Each row is a point on a tangle of strands that fork, close into loops and nearly touch. The rows are in no order.
In the rows, 128 means zero.
Two points are linked if the straight distance between their rows is under 166. Some points are linked to none.
q_715: [153 141 138 187  88 185 134 100 148 168 108 124 133 115  90 168 136 115
 124 155 125 141  80 135 132  93  81 146 102 124 114  96 109  80 121 158
 142 180 166 115  90 192 154  73 181  93 150 116 135 101 116  56 149 101
 157 123 129 182 185  47 115 165  90 118 156]
q_203: [106 126 107 139  96 107 144 125 127 126 135 106 118 139 132 141 106 149
 117 155 104  99 112 115 101 170 128  84 124 137 128 113 169 132 171 145
 164 136 168 112 164 112 127 120 178  49 123  83 127  87 121 133 112 101
 114 131 171 126  89 130 150  39 159 139 105]
q_585: [191 145 128 169 107 144 183  84 150 182  93 106 115  64 130  43  87 179
 125 131  77  99 170 140 143 121 115 137 102 125 140 145  59 156 143 179
 141 112  63 167  81 158 121 105 151 202 130 130 121 199 203 155 113 150
 161 142 125 122 122 123 176 145 114 170 197]
q_645: [105 146 136 137 108 122 139 159 162 129 132  98 134 183 146  98  97 168
 107  91 160 139 181 147 117  81 135 151 146 148 127  64 106 128 133 129
  83 113 108 130 183 152 115 168 114 100 120 137 114 161 160 149 170 126
 119 135 133 104  74  87 151 102 119 100 113]
q_590: [106 121 175 163 115 120  94 132 133 126 142 112 157 149 132  95  99 116
 125 104 195 133 184 143  98  87 118 148 126 183 118 111 123  91  72 129
 105 129 104 104 134 153 124 142 122 115 129 159 159 145 132 144 169 121
 117 132 114 126 128  61 159 170 118  89 151]
q_57: [152 123  88  53 158 148 140 140 109  98 162 167 116 123 148 142 142 102
 145 128  71 111  89 150 147 198 143 102 120  86 118 177 144 171 130 103
 150 119 131 130  97 106 158 117 111 143 155  79 101 121 123 111 103 104
 122 123 116  91 163 215 100 120 130 173 107]
q_760: [101 129  98 113 106 102 146 150 136  94 132 112  99 146 126 161 129 153
 125 135 110 140 110 109 118 150 146  94 149 125 126  99 160 134 175 139
 134 128 171 131 197 122 106 131 144  72 103 102 123  86 101 132 119 118
 107 117 170 141  63 138 126  36 171 135  53]
q_573: [122  78 112 135 134  72 124 110 113  85 116 157  95 103  54 120 153 126
 175 132 142 181 145 100 136 142 120 114 130 137 162 155 112 135 125 105
 136  94 127 168 135 122  93 127 107 166  93 171 143 105 118 141  96 145
 111 126  95 175 108 185  93 126 166 158  91]
q_561: [ 92 129 130 109 151 104 120 158 139 101 100 128 121 145 112 157 167 125
 132 116 161 182 139 106 146  76 152 171 156 123 157  87 127 110 138 125
  75 121 112 131 181 126  62 153  74 155  86 196 123 137 121 152 133 166
 116 119 117 156  70 129 117 129 154  91  91]
q_468: [117  87 125 131 151  82 105 126 129  86 128 145 119 136  58 117 166 116
 174 126 164 199 148 114 146 113 127 141 138 131 162 136 106 128 113 101
 104  94 129 159 153 139  91 143  85 171  97 184 134 126 102 131 118 143
 120 125  94 177 111 157  84 154 154 134  97]
q_302: [145 147 151 166 111 171 112 105 139 155  89 119 152 118 112 193 143 116
 102 160 144 135  57 133 127  90 101 160 108 122 116  91 147  87 125 171
 145 189 161  93 104 170 131 100 168  93 130 119 138 104 113  81 138 123
 149 110 142 173 163  45 116 148 114  91 159]
q_532: [129 135 112 156 124 152 132 144 183 118 134 123 117 187 103 139 133 169
 142 119 145 176 135 154 136  75 110 151 136 120 118  55  79 123 141 123
  74 112 128 135 194 206 111 145 124 116 119 138 116 122 135  88 172  87
 139 124 123 164 119  99 100 142  93 114 103]
q_28: [126  94 102 107 133  81 152 146 135  82 166 140  91 147  85  38 107 148
 169  94 134 143 205 148 131 147 131  96 139 139 159 150  72 170 116  88
 116  79 102 178 164 134 117 156  85 154 109 145 118 143 163 162 125 113
 109 158  89 114  89 203 120 100 145 165  92]
q_285: [ 92  79 148 153 134  95  78 141 137  85 140 154 130 162  66 112 164 104
 177 114 185 194 168 116 118  94 124 135 151 153 148 122 122 102  85  95
  81  93 137 148 175 156 106 140  99 146 116 176 159 122  92 120 140 116
 106 125  82 180 109 135 101 157 138 114 103]
q_588: [ 76 162 181 101 150 113 106 175 107 148 151  96 176 140 209  94  89 120
  76  76 173  87 183 125  93  92 184 165 148 164  86 118 164 115  98 101
 100 161  92  85 144  62 135 161  85 119 133 155 140 173 138 211 160 179
 119 129 166  54 105  75 193 142 114  66 161]
q_451: [138  85 120 143 125 151 112  90 112 132 134 149 125 112  81 132 145  70
 161 163 102 109 103 121 122 183  97  79 125 120 142 200 151 117  96 104
 176 132 156 126  61 121 193  76 166 135 168 101 147  87  84  74  92  88
 128 127  95 153 196 166  93 150 117 152 146]
q_126: [ 87 112 120 134 136  75 121 143 133  95 107 127 101 141 102 168 167 136
 150 125 150 188 128  91 140 101 159 146 155 123 151  95 139 118 159 126
  94 126 131 140 188 115  62 135  97 137  84 172 138 124 110 156 122 164
 108 124 142 155  58 134 121 109 175 100  65]
q_527: [165 159 135 100 142 148 143  95 102 172  87 153 136  36 155 150 156 124
 105 170  75  93  63  83 166 157 146 132 106  83 138 169 125 147 151 168
 178 157 109 151  48  85 123  95 146 196 130 126 112 145 164 127  81 198
 155 121 151 135 160 167 145 141 137 162 188]
q_361: [131 136 125 142  91 125 160 128 135 133 148  86 128 150 145  47  59 152
 124 116 130  78 193 171 108 150 107  95 132 149 120 132 100 156 119 126
 137 112 106 129 137 133 153 143 156  83 150  96 118 143 167 151 149  75
 128 154 113  87 118 131 173  90 123 137 146]
q_526: [141 114 126 144 103 125 134 112 129 135 145 108 129 144 123  66  80 135
 141 126 138  93 177 151 111 156 104  92 125 151 118 152 113 146 107 116
 143 116 121 134 112 137 170 129 159 103 155  99 129 129 137 138 137  90
 126 152 103  97 133 139 144 123 131 144 141]
q_813: [136 129 129  79 151 100 145 110  84 127 104 141 100  62 112 177 169 107
 129 162  88 116  57  70 127 192 150 121 127  87 136 167 154 149 162 135
 174 142 150 141  95  59 104 113 142 143 119 135 114 103 128 139  64 172
 122 125 153 143 133 186 110  95 168 153 112]
q_469: [152 143  72 133 108 168 149 142 164 124 141 118 119 175 119 154 105 151
 130 129 104 130  98 169 138 109  93 125 124  98 104  92  96 127 158 133
 115 124 146 128 137 190 140 119 153  90 151  78 111 115 128  73 155  75
 151 129 133 125 156 117  99 114  89 148 122]
q_101: [132 144 111  93 138 136 138 146 126 113 137 131 114 142 158 157 129 140
 108 115 106 123  90 145 139 147 140 124 125 102 127 117 141 161 148 123
 118 127 142 123 136 125 128 146 122 107 124  99  97 120 130 134 128 118
 130 127 150 101 123 151 120  86 133 138 104]
q_131: [112 131 134 156 118 154  87 167 164 118 189 128 163 228 163 130 113 107
 127 115 149 129 150 151 106 102 120 116 141 149 112  86 164  98 107 119
 101 112 146  94 169 176 178 139 130  52 161 103 145  97  80  96 196  51
 124 130 135 124 143  88 117 135  88 101 108]
q_755: [127 135 114  80 133 101 163 111  86 121 126 128  99  78 145 166 137 137
 112 151  77  93  75  82 116 206 166 101 119 109 119 149 173 145 190 144
 176 131 157 127 127  52 110 111 158  99  97 107 105  99 140 148  75 151
 114 130 184 115 118 171 136  39 178 158 100]
q_575: [174 143 129 117 164 163 130 110 122 150 111 149 116  91 139 107 126 158
 127 119 111 141 125 144 156 102 113 179 112 105 137 146  64 161 118 139
 100 122  84 151  81 151 110 133  93 207 127 156 118 179 169 125 122 164
 158 136 112 124 146 122 119 187  99 149 146]
q_551: [153 119 110 107 117 130 149 115 114 123 160 135 122 122 134  53  83 122
 152 113  94  87 160 157 125 187 121  93 121 132 119 176 118 167 123 110
 164 111 103 145 103 103 168 125 129 143 154  86 115 130 147 145 112  88
 127 156 103  77 153 195 155 102 136 171 135]
q_503: [104 160 112 141  99 131 134 171 163 126 172  81 157 205 188 111  84 142
 112 105 136  96 177 159  91 109 124 108 144 158  97  83 151 130 133 126
  98 118 137 106 195 153 163 168 157  32 150  80 122 118 117 138 192  58
 121 138 156  87  96  87 160  76 114  97 105]
q_622: [140 135 143 147 132 165 110 149 155 128 144 136 133 178 131  83 107 145
 134  83 170 154 161 172 118  60 115 184 137 151 112  89  80 114  87 121
  51 100  99 128 156 191 124 161 107 150 119 170 143 163 148 111 184 109
 140 128  97 134 141  76 124 200  79 110 135]
q_663: [ 95 151 157  98 128  99 140 120  84 134  94 120 120  69 169 183 148 137
  86 144 117  98  91  65 105 151 186 123 132 114 108 131 176 118 179 149
 159 164 142 102 129  30  83 120 120 120  92 133 116 116 120 183  77 204
 115 113 195 105 105 120 156  73 169 110 132]
q_181: [166 152  55 127 103 163 180 148 189 137 151 117 101 184 135 120  86 198
 124 101  73 132 130 200 136 101  98 129 131  92 102  65  63 131 181 118
 106 117 126 132 158 208 149 156 137  95 155  57  90 146 166  82 153  77
 157 135 129 111 124 114 108 103  76 173 130]
q_878: [139 111 123 117 131 128 121  84  89 139 138 133 124 100 127 127 132  87
 138 164  92  68 102 102  99 221 123  63 127 119 128 201 178 139 124 116
 209 130 146 129  83  69 173  86 171 115 159  87 131  91 112 127  82 106
 107 144 127 104 178 193 152  98 150 163 143]
q_740: [160 143 127  77 178 148 117 144 113 132 106 176 133  95 141 138 151 136
 131 119 111 145 110 150 182 107 133 182 110  89 151 147  85 170 124 112
  95 122  82 150  82 127 105 148  67 219 126 165 109 178 155 133 104 187
 151 129 110 110 147 162  95 191 107 158 132]
q_344: [ 80 105 139 105 173  78  94 155 109  92 141 143 143 129 135 115 155  96
 136 107 172 151 162 104 129 130 163 138 147 146 134 135 152 124  94  95
 111 111 121 123 153  89 105 159  81 151 115 176 143 134  95 176 136 167
  86 114 111 116  98 158 130 136 153  92 102]
q_739: [170 103  91 192  74 139 166  67 124 161  95 103  85  85  59 104 110 130
 167 175  84 109 130 121 145 153  75  98 112 118 147 158 100 136 146 160
 186 131 141 167  85 163 157  61 174 147 139 101 138 116 148  88 109 104
 141 131 126 166 145 133 131 119 141 188 159]
q_309: [104 166 148  92 141 135 133 175 130 157 136 101 157 165 203  99 103 145
  75  68 159  98 177 154 114  93 171 169 148 139 105  93 128 138 127 114
  75 132  77 103 154  90 112 172  84 136 126 160 114 185 151 187 163 154
 122 132 167  49  93  95 181 125 111  84 129]
q_236: [108 146 142 102 120  80 155 119  85 143 111 113 109  70 142 158 140 141
 106 149  96  99 105  73 100 182 173 109 125 129 123 135 172 124 188 146
 165 152 145 115 142  41  88 113 144 109  96 125 118 110 133 173  87 176
 109 120 189 114  93 140 160  37 191 134 113]
q_627: [ 92 110 158 163 110  97  90 132 125 108 152 113 154 144 111  70  98 102
 148 115 182 132 206 116  83 119 128 113 129 188 119 129 141  91  68 110
 120 117 124 118 150 129 141 136 132  98 137 146 168 131 106 156 154 107
 102 137  91 130 116 101 156 156 137  91 141]
q_613: [122 113 126 105 131  96 137 141 122 110 138 136 112 129 113  72 112 140
 139  99 145 145 177 142 133 139 131 126 135 141 146 147  94 155 120 101
 109 103 102 148 148 108 113 154  92 138 117 147 120 151 161 159 127 134
 117 140 109  96  95 171 137 110 148 141 110]
q_141: [147 124 104  72 146 147 136 143 101 113 171 153 123 139 165  93 106 121
 135 108  91  94 148 169 129 178 142  96 127 108 108 167 124 180 131  95
 147 109 128 142 107 106 166 140 114 134 154  92 100 126 143 130 113  94
 127 146 116  68 149 204 126 107 123 159 116]
q_586: [126 150 104 156  97 126 162 145 189 121 135  92 118 182 147  79  81 191
 116  94 148 128 190 168 110  94 117 126 149 151 113  67  84 140 133 127
  98 108  92 132 202 189 123 169 138  88 122 100 103 154 180 128 172  90
 121 152 132 103  75  90 146  98 112 120 114]
q_459: [135 128  84  57 162 130 141 148 108  93 139 172 108 127 148 173 162 109
 123 127  81 136  68 129 157 174 147 134 125  85 144 144 145 169 152 113
 141 117 143 139 123 106 129 134  99 138 134 107  99 110 133 122 102 138
 134 113 138 110 148 200  97 100 137 156  88]
q_787: [174 124 136 146 115 144 152  82 105 173  92 128 129  41 125 107 131 116
 140 162  78  99 104 100 150 159 124 119 105 115 142 171 123 130 137 163
 183 145 120 156  55 110 146  87 163 183 142 123 126 134 153 126  81 156
 153 135 122 133 156 156 152 159 139 165 193]
q_219: [115 119 105 173 100 127 118 125 154 108 155 117 121 173  94 153 123 120
 151 140 135 150 119 133 127 121 104  83 131 139 121 107 147 107 146 127
 127 130 166 123 162 173 157 116 159  72 147 103 140  83  81  72 145  65
 124 128 128 173 130 116  91  98 112 131  94]
q_826: [ 99 125 157  87 163  93 115 119  82 119 105 150 122  82 120 159 178 114
 125 135 146 143 109  82 145 136 163 143 134 114 154 157 139 126 122 111
 141 135 125 122 105  60  72 145  91 179  96 172 132 130 120 168  79 201
 117 115 125 134 110 150 118 136 160 118 120]
q_157: [ 96 100 150 108 157 108  75 147  94 103 180 152 161 139 155 119 135  64
 135 121 155 102 155 123 101 176 137  93 133 163 124 180 186 110  68  73
 151 116 142 103 113  77 173 146 123 107 150 122 155 114  78 145 135 101
  95 118 105 107 155 161 133 159 125 105 135]
q_603: [168 104 146 159 116 129 126  78 104 168  89 129 118  47  89 122 150 101
 148 178 113 101  97  87 140 156 107 118 110 127 153 175 131 110 106 154
 195 159 139 149  61 121 137  83 172 173 137 127 152 116 123 111  92 151
 131 129 104 159 163 154 140 167 151 152 192]
q_752: [109 153 124  97 139 130 124 161 127 132 139 124 136 147 183 138 123 132
 103 113 126 111 129 141 127 133 152 132 127 127 129 119 156 137 133 117
 120 126 125 115 146 101 139 156 112 102 131 117 107 138 132 151 131 127
 124 128 146  81 116 134 154  93 135 112 124]
q_136: [158 151 109 167  97 188 154 111 155 161 124 122 125 140 123 163 112 148
 122 141  97 128  79 166 145 101  72 144 109 101  96  93 100 115 144 160
 115 149 159 113 109 187 155  90 184  88 157  77 113 123 121  68 145  87
 158 122 131 150 166  78 109 136  78 142 151]
q_83: [103  93 129 165 120 125  94 150 152  87 168 138 129 190  87 109 138 110
 178 117 179 184 173 135 129 100 110 111 145 157 124 120 122  90  91 107
  84  84 143 132 179 188 145 133 111 108 131 146 156 110  94  93 176  89
 118 128  87 175 135 109 102 173 109 109  98]
q_134: [116  77  99 127 137  77 131 110 116  85 136 144  90 113  50 119 149 122
 173 144 130 166 125 104 128 172 119  94 142 133 154 161 129 139 142 106
 151  95 146 175 150 121 112 112 126 141 109 151 138  96 107 124  90 113
 102 133 115 164 111 199  90  98 179 158  71]
q_687: [129 135 155 152 110 137 108 110 123 138 101 117 150 131 117 185 144 122
 105 139 161 133  90 114 123  97 125 160 115 136 124 101 144  89 118 151
 125 157 145  99 116 133 106 115 137 109 110 134 138 104 116 108 130 143
 139 113 140 167 132  68 128 146 127  87 141]
q_427: [135 192 150 123 117 159 155 116 150 184  73 101 134 113 169 186 128 186
  68 139 115 122  89 133 143  78 138 175 112  92 120  87 113 122 185 179
 106 171 102 109 113 135  81 140 119 149 115 126  96 157 176 136 125 175
 160 119 183 113 103  63 139 118 109  98 144]
q_544: [ 96  90 160 110 166 140  59 140 106 101 163 183 170 134 148 136 158  41
 133 126 150 114 134 114  97 162 137 108 129 156 127 176 197 106  61  76
 153 120 150  87 102 102 180 127 103 114 164 135 161 103  59 112 137  97
  99 128  84 135 176 146  94 190 103 105 137]
q_294: [139 132 146 138 127 152 125 125 153 135 114 137 124 152 117  86 114 159
 137  86 165 179 174 161 125  52 122 177 140 141 133  78  59 128 109 120
  56  98  83 140 162 181  95 162  87 167 103 187 131 176 157 136 171 139
 148 136 110 139 109  70 119 181  97 115 131]
q_328: [174 163 152  84 156 143 139 112 107 165  89 148 142  43 149 172 169 140
 102 153  84 112  58  92 175 125 148 167 107  71 134 156 114 136 154 161
 146 158  99 144  50  87 104 110 111 212 119 140 107 160 160 134  72 208
 168 119 149 127 155 149 126 166 121 146 162]
q_224: [ 95  93 167 127 138  96  81 139 104 107 161 131 161 138 143  94 110  76
 127 122 175 103 181 122  83 152 139  96 132 177 124 163 170 113  67  95
 153 122 130 110 135  83 156 136 124 111 148 132 169 121  89 157 137 110
  86 132  99 111 136 128 152 144 138  93 141]
q_583: [111 129  97 139 123 129 116 159 152  92 139 125 124 176 125 199 144 126
 139 137 119 159  84 128 142 114 117 118 137 103 117 102 157 116 166 133
 120 126 182 119 180 165 129 122 134  76 144  98 118  79  81  79 145  84
 137 113 144 170 120 134  89  86 126 116  68]
q_918: [ 88 141 109 112 132  90 143 161 125 105 121 119 104 137 137 161 154 159
 122 118 130 160 114  95 133 134 162 127 151 120 139  88 146 138 179 129
 114 136 139 125 197 105  78 139 104 106  83 144 115 118 121 154 116 155
 111 125 171 136  56 146 128  58 171 115  65]
q_502: [178 112  98 179  83 134 177  72 135 150 109 104  95  86  73  87 101 153
 161 151  96 120 156 136 138 137  86 116 116 123 139 148  77 140 137 157
 155 111 112 174  90 171 137  84 167 158 128 112 137 134 162 109 113 106
 143 140 110 147 128 138 121 133 126 179 163]
q_158: [123 132 110 158  80 117 143 102 114 140 129  87 120 123 132 121  84 140
 121 163 113  74 128 118  85 184 108  58 128 142 117 141 172 127 154 138
 183 144 165 110 135  98 162 104 194  49 140  71 140  81 120 121 123  74
 108 148 158 118 131 123 163  54 152 142 125]
q_915: [143 170 159 134 118 160 157 116 146 176 110  94 138 123 179  88  86 177
  89 106 133  93 143 155 135 106 123 140 116 129 108 112  90 147 137 157
 111 141  89 120 102 132 120 150 137 142 135 133 112 183 188 156 136 152
 154 139 148  87 113  77 172 133 106 122 167]
q_783: [149 155  76 137 104 138 182 151 194 132 140 100 105 192 143  99  84 198
 114  87 108 134 163 185 133  86 110 123 137 126 108  53  69 147 157 125
  94 101 104 130 184 214 131 168 138 100 136  87  85 167 179 105 170  92
 138 148 136 102 102  92 126 101  88 152 123]
q_775: [115 122 134 165 121 150  93 160 165 113 175 130 149 215 131 109 120 101
 155 106 161 161 164 158 118  91 110 116 129 151 108 100 131 104  90 107
  83  93 142 118 172 190 174 148 126  78 152 123 141 113  86  99 188  69
 127 132 110 141 148 100 109 156  95 114 109]
q_129: [ 97 156 142 118 115 120 131 156 137 135 133  99 135 158 177 109  92 151
  84  95 155 112 172 139 116 102 153 139 139 138 116 103 134 133 123 124
 101 135 107 109 165 100 113 172 115 104 124 135 113 154 148 175 154 132
 118 134 148  85  94  92 167  96 127  92 128]
q_238: [127  90 106 163 108 136 116 120 145 116 151 132 112 153  68 151 133 107
 161 148 128 157 114 143 128 135  89  88 117 121 132 129 131 107 132 112
 128 123 168 130 133 168 168  94 160  92 152 100 137  84  90  62 129  68
 132 124 113 173 165 137  80 127 111 148 112]
q_817: [135 152 108 124  87 128 167 132 159 139 151  83 128 175 163  61  60 175
 110  90 126  83 199 166 105 129 120 102 131 145 105  95 103 152 143 125
 119 119 106 130 161 146 147 161 144  73 145  87 110 153 193 153 167  85
 125 160 130  77  97 122 171  85 116 137 132]
q_339: [148 105 156 185 103 135 123  87 132 150 110 123 125 110  73  87 118 135
 160 139 153 140 160 150 127 108  89 136 123 162 136 138  99 109  89 135
 130 129 120 130 108 171 129 113 159 144 127 141 155 133 126 111 139 124
 143 129  97 166 143  72 128 183 119 116 166]
q_29: [177 145 153 145 136 165 135 100 138 168 102 137 141  88 133  94 112 157
 129 128 118 121 125 150 151  94 106 171 100 124 123 132  70 137 112 162
 105 142  96 136  75 162 120 111 121 187 130 145 124 173 162 118 135 162
 164 132 119 132 151  88 131 192 104 135 169]
q_862: [125 105 114  98 174 146  96 148 113 100 123 160 137 121 113 205 181  88
 127 152 125 163  60 115 152 140 132 138 128 104 141 139 162 125 117 111
 119 129 162 117 112 131 127 121 109 144 132 143 130 101  84  99 114 137
 127 107 104 158 160 168  64 153 125 121  98]
q_892: [142  93  98 160 103 154 125 104 128 137 150 138 112 149  80 123 122  91
 168 158 105 113 117 159 122 161  84  80 122 113 134 165 134 117 111 112
 162 122 160 122  85 157 203  65 165 102 181  85 147  92  88  62 118  71
 130 129 102 141 197 142  89 133 102 162 135]
q_562: [106 148 177 108 155 125 106 134 107 147 109 123 160  96 175 191 160 107
  72 140 154 101  79  93 112 107 167 147 129 133 115 132 179  92 123 135
 153 185 139  83  93  59 119 127 115 125 113 131 141 130 113 153 122 192
 130 107 161 113 152  80 145 144 135  85 165]
q_749: [ 84 163 188 103 152 112 101 163 102 153 132 114 181 131 203 144 127 108
  57 107 172  92 150 120  97  84 191 158 142 153  97 111 183  83 112 122
 106 171 106  75 130  61 109 153  98 121 117 144 148 156 125 197 153 195
 118 104 173  73 134  50 182 143 116  50 175]
q_281: [104 146 142 120 139 137 107 140 125 125 114 121 156 129 168 211 155 103
  83 150 140 130  73 101 134 105 150 158 127 125 110 103 180  96 144 153
 129 163 165  89 133 106 119 131 137  95 118 129 131 103  96 127 124 156
 129 102 162 137 135  89 120 122 128  90 135]
q_925: [ 90 163 127 152 116 141 109 182 169 122 176 102 175 231 198 138 111 119
 110 112 140 112 160 147 108  96 137 113 142 150  95  79 175 105 125 136
 102 127 152  89 198 155 172 160 136  24 147  92 138 101  99 125 203  69
 120 121 160 101 122  79 146 101 105  87 101]
q_387: [135 128 172 145 128 163  96 145 141 135 145 127 161 163 154  76  98 127
 134  87 178 140 172 170 112  87 113 169 126 163 101 104 101  97  62 118
  80 111 102 113 137 175 151 151 118 126 131 166 147 147 138 124 180 106
 127 140  98 116 145  64 140 198  88  98 144]
q_45: [114  89 146 126 159 131  75 130 106 111 133 165 156 134 113 177 177  61
 135 134 150 147  91 105 120 137 127 124 123 135 137 154 180 100  86 113
 147 135 165 106 111 117 148 120 126 121 136 136 147 101  66  91 122 128
 117 108 105 159 169 137  85 163 115 108 128]
q_330: [165 142 132  70 171 123 135 119 110 135  80 174 133  67 119 176 177 133
 126 135 101 153  80 107 182 122 141 175 111  75 158 157 100 157 150 137
 121 136 102 146  78 103  78 126  85 214 108 166 110 155 145 136  85 204
 147 117 127 144 142 177  91 170 131 146 129]
q_402: [176 132 123 182  80 112 175  74 137 164  98  90  86  76  95  44  86 171
 149 152  87  95 186 122 132 146 105  99 121 138 146 155  73 158 146 166
 166 111  90 163 101 147 131  97 165 161 131 112 129 156 197 148 111 121
 142 155 111 119  97 133 167 104 139 178 172]
q_537: [ 85 116 125  69 189 103 108 161  96  87 138 168 126 120 142 164 178  91
 126 112 135 150 107 100 144 150 173 147 145 119 152 149 174 148 122  93
 128 116 140 129 138  65  92 155  75 152  96 160 123 133  93 162 105 174
  97 111 131 119 112 186 113 122 160 120  96]
q_332: [144  88 128 120 137 133 116  86  95 131 125 148 120  89 106 137 154  80
 156 165 101  94  95 105 115 200 113  78 118 121 134 205 164 141 112 108
 200 131 151 141  64  84 170  90 161 134 156 105 142  95 101 102  83 104
 112 136 108 127 185 186 129 146 143 162 145]
q_102: [133  87  74 128 112  94 141 124 131  79 147 138  80 129  59 135 132 132
 178 142 108 151 118 127 130 167 110  82 133 115 141 143 118 142 163 118
 142 106 157 159 137 150 138 117 133 126 125 115 134  86 103  96 107  83
 123 134 116 159 118 197  91  88 160 172  71]
q_432: [ 91 122 134 114 146  85 117 153 119  98 136 135 128 137 127  86 123 129
 136  98 171 145 188 124 126 121 149 142 144 154 138 117 117 145  98 102
  99 107  95 136 164 104 102 168  79 154 110 162 127 151 130 170 137 155
 102 133 113 109  97 145 146 129 145 106 108]
q_736: [138 127 103  73 181 133 110 157 125  99 106 168 133 119 107 224 200  99
 129 149 118 187  37 113 172 127 136 168 116  86 151 131 132 139 139 122
 113 138 156 133 118 121 101 130 101 170 113 158 121 107  99  88 110 156
 138  97 108 163 150 170  65 162 117 141  86]
q_155: [200 155 125 195  93 177 170  79 143 197  84 102 120  71 140  71  79 173
 110 143  70 100 134 133 152 120  96 138 100 129 136 129  57 134 132 205
 142 144  88 161  61 172 140  79 177 195 139 118 127 183 174 128 127 141
 171 121 135 140 140  89 167 168 101 163 208]
q_724: [124 114 136  86 150  94 122 110  86 115 106 154 128  64 102 164 176 101
 123 156 129 134  83  79 136 160 152 136 128 111 152 176 152 136 137 120
 171 137 139 143  99  67  83 121 124 165 100 152 141 122 118 142  66 185
 110 118 125 156 121 179 114 131 170 143 129]
q_26: [ 97 137 135 147 140 117 126 147 150 118 119 127 126 167  97 123 144 165
 143 108 165 190 166 137 136  49 138 176 156 143 147  66  90 116 134 129
  53  97  92 133 196 171  61 160  80 163  86 190 125 150 144 139 152 149
 131 132 116 153  75  92 118 152 126  89 105]
q_519: [109 171 174  92 156 143 119 140 116 159 108 120 167 114 211 181 137 120
  54 122 143 100  92 116 121  99 176 166 134 121 100 121 172 106 125 146
 123 172 112  86  99  63 114 149 110 128 117 134 125 142 142 174 128 200
 146 108 171  80 135  76 167 142 121  75 170]
q_89: [ 99 117 103  59 183 118 114 169 111  78 133 167 118 129 155 188 185  92
 116 123 107 145  56  95 147 166 160 128 135 105 154 149 189 154 143 104
 130 120 163 129 144  72 111 143  87 133 107 141 115 104  91 138  92 160
 110 108 143 126 115 198 100  98 153 126  71]
q_218: [157 109 136 194  96 149 144  62 117 172  93 110 116  78  65 134 131 109
 145 190 108 116  98 104 136 129  81 115 106 122 141 145 124 103 135 171
 186 166 149 140  70 157 156  58 185 140 138 108 140  96 125  87 109 114
 144 123 119 176 153 100 138 141 139 145 173]
q_695: [185 144 148 186 106 177 141  75 146 186  92 117 139  73 125  94 104 156
 128 132 116 106 112 151 142 100  90 158 102 142 124 137  72 125 117 184
 135 156 104 137  62 172 141  83 163 174 136 138 141 168 163 112 137 153
 169 125 117 151 157  74 149 192 103 137 199]

How many points has the smallest loop of links through each point below? Write none if it is on no loop.
q_752 => 12
q_575 => 15
q_181 => 16
q_45 => none

A piece is all that can be reached along the links. How many separate loops has the piece of each point below (a circle has one, a figure eight two, a Y none), and how many tips (points with one link)?
q_29 => loops 1, tips 0
q_141 => loops 2, tips 2
q_26 => loops 0, tips 2
q_238 => loops 0, tips 2
q_83 => loops 0, tips 2

Name the points in between on the shortest way along the links from the first point to the second, in order.
q_878, q_583 => q_332 q_451 q_892 q_238 q_219
q_102, q_503 => q_134 q_573 q_468 q_285 q_83 q_775 q_131 q_925
q_551, q_724 => q_141 q_57 q_459 q_89 q_537 q_826
q_695, q_787 => q_29 q_575 q_740 q_330 q_328 q_527
